Each row is a point on a landscape with many peaks, with its height.
A climber steps from a point to the highest of its 4 nearest points, and stops where none of them is higher. Distance is the straight distance between rows; heights are no part of it.
z_466: [ 61 -23  -3  -2  -2  19  -1  -4  12 -26  29 -20 -10  15 -33]  (h 388)
z_233: [ 67 -12  -7  17  12 -36  -6 -15  -6 -61 -38 -37   4  83  13]  (h 798)
z_439: [-53  14 -46   2 -34   4  12  -7 -12  43  46  31   8 -38  -6]  (h 663)
z_939: [-23  17 -21 -17  32  24   2  22  -5  51  41  50 -36 -23 -67]  (h 578)
z_721: [ 40   5 -74   8 -37  31  -7   8  11 -31 -49 -36  56 -28  27]  (h 423)
z_554: [ -1  12  15  -9 -11   0  15  12  -6 -27 -50 -22  13 -13  50]  (h 709)
z_702: [-70   2  43   8   9 -29   0  -3  -3  35  12  18   4   4  28]  (h 530)
z_913: [  2   2  38   1  -2 -17   0  11 -12 -37 -40 -19  -6   7  35]  (h 41)
z_497: [-85  24 -16   5   3  -2  34   0 -21  50  36  31  -6 -40 -11]  (h 648)
z_348: [-67   3  -5  -3 -23  -2  25 -14  -3  35  25  16  17 -27  25]  (h 691)
z_719: [-57  -9  55 -14 -17 -22  14  -2  -3  11   1  -5   9  -7  50]  (h 501)
z_690: [-44  -1  23   2 -20  -7   3  -1   5  20  16   8   9 -13  24]  (h 471)
z_449: [-16  -4  11   1  29 -14 -18 -12  -2  37  14  32 -16   9 -31]  (h 503)
z_868: [-49  28  27 -12  59   7  -2  13  -5  57  23  41 -39  -7 -50]  (h 603)
z_353: [-10 -18  64   3  -1 -35 -16   5  -3  -3  -8  -4 -19  23  12]  (h 327)
z_780: [ 18  15 -24  -3 -26  21  14  13   1 -32 -43 -28  28 -32  35]  (h 230)
z_482: [-23 -12  52  -1  48 -47 -22 -11   9  27   4  23 -30  50 -22]  (h 610)
z_991: [-69  15  -3   9   5  -8  17  -7 -15  48  31  29  -3 -22   7]  (h 676)
z_637: [ 86 -12 -41   2   9  32   9 -13  -8 -44  18 -36   3  29 -30]  (h 498)
z_140: [ 46 -12  35   9  16 -25  -3  -1 -12 -44 -22 -24 -25  39   2]  (h 525)
z_938: [ 17  -8  38   6 -15  -2  -6   3   1 -21  -7 -11 -10   3   7]  (h 660)
z_134: [ 70 -13 -21  22  12 -10  -2 -12  -2 -61 -25 -33   6  44   4]  (h 638)
z_536: [ -2   3 -40 -17  49  25   0  15   6  43  36  49 -40  -1 -69]  (h 587)
z_320: [ 43 -15   5   6 -18  14  -6  -2   3 -16  19  -7  -8  -9 -19]  (h 286)
z_840: [ 44  -1   0  13  -7  13  -2   3  -4 -47 -16 -17  -1  -8   9]  (h 189)
z_24: [-45  30 -11  -4  20  10   4  10 -19  56  38  40 -28 -31 -47]  (h 579)
z_40: [ 68  -7 -49   8 -18  39  -6   0   2 -50  18 -29   5  -6 -31]  (h 492)
z_231: [ 26 -26 -17  -6   3  10 -18 -15  18  22  37  18  -6   8 -42]  (h 566)
z_255: [ 26  -3 -14 -15 -24 -22  -8  -1  19 -34 -89 -47  60  22  57]  (h 513)
z_707: [-20   9  46 -21 -15 -13  18  16  -8 -16 -36 -19   8 -11  54]  (h 177)
z_626: [-40   7  27   5  38 -24 -16 -10  -6  47   9  31 -20  15 -15]  (h 536)
z_648: [ 34   2 -41  12 -16   9  -2   3   9 -38 -67 -27  46  -8  44]  (h 337)
z_859: [ 14  -8 -16   2 -49  24  -8  -2   7  -1  27  -1   5 -32  -6]  (h 537)
z_37: [-91  -1  44  -5  15 -43  12  -9  -8  33   8  10   3  -2  47]  (h 696)
z_41: [ -2  -9   3   5 -29   9 -10  -5  10  13  27   8   3 -20   2]  (h 429)
z_844: [-60  35  20  -4  33   5   3  12 -16  68  33  37 -32 -24 -36]  (h 577)
z_944: [ 40 -28  40  -4  13 -23  -5 -11  11  -9  14  -8 -22  47 -28]  (h 472)
z_754: [-20  -4 -32   1 -50  20  -2  -3   4  20  39  16  13 -33  -5]  (h 642)
z_958: [ 55  -7 -56  20 -16  13 -15  -4  15 -55 -40 -32  37   2  20]  (h 391)
z_984: [-15   5 -29   4  -9   7 -13 -10  -1  42  35  36 -10 -14 -27]  (h 616)
z_358: [-23   6  -5  -7 -49  25  22   8   8   3  11  -9  19 -37  28]  (h 291)
z_416: [ 43 -16  -7  15   2 -30 -17  -8  10 -60 -71 -32  24  48  36]  (h 617)
z_102: [ 46  -2 -22  14 -19  28  -6   2   0 -40   0 -22   2 -16  -7]  (h 411)
z_127: [  4  12   3 -15  -4 -24   3  11  -6 -33 -80 -29  31   9  59]  (h 311)
z_199: [ 77  -8   5   0  25  -4  12  -7  -6 -44   0 -34 -14  59 -15]  (h 597)
z_498: [ -4 -18  37   5  15 -19 -23 -12   9  19  15  18 -13  25 -17]  (h 730)
z_704: [-48  24  50  -9  79 -19 -12   7   1  42   3  38 -44  30 -42]  (h 630)
z_674: [ 27  17 -58   1 -47  44   9  19   1 -31 -15 -22  28 -44  11]  (h 504)
z_338: [  0  -9 -26  -5  33   7 -12  -7   6  39  32  42 -22   9 -48]  (h 600)
z_275: [  6  12 -14  -7 -51  36  18  17   6 -15  -6 -14  23 -45  19]  (h 340)
z_675: [ -5  -8   2  -4  53  -8 -13  -8  14  35  16  35 -20  28 -47]  (h 574)
z_19: [-53   6  45   4  51 -39 -19  -5  -7  43  -1  28 -26  25 -17]  (h 693)
z_962: [ 73 -34 -31 -15   2  38   4  -4  14 -16  51 -15 -11  30 -48]  (h 415)
z_484: [ 50  10 -49   7 -33  45  -2   7  -2 -40  -3 -25  11 -32  -7]  (h 659)
z_998: [-25   6  32 -22 -28   5  24  11  -2  -5 -18 -15  16 -28  43]  (h 752)
z_267: [-93   1  26  -6   9 -30  27  -8  -7  41  14  15  10 -19  40]  (h 743)
z_873: [ 32   7  -9  10  -4  -5  -2   5  -2 -45 -53 -20  17   7  34]  (h 228)

For each start below, name every point that the climber comes to, in order.
z_939 => z_868 > z_704 > z_19
z_275 => z_859 > z_754 > z_439 > z_348 > z_267
z_690 => z_348 > z_267
z_466 => z_637 > z_199 > z_233

Where does a climber stop that starts at each point below?
z_497 => z_267
z_255 => z_233
z_648 => z_484
z_958 => z_484
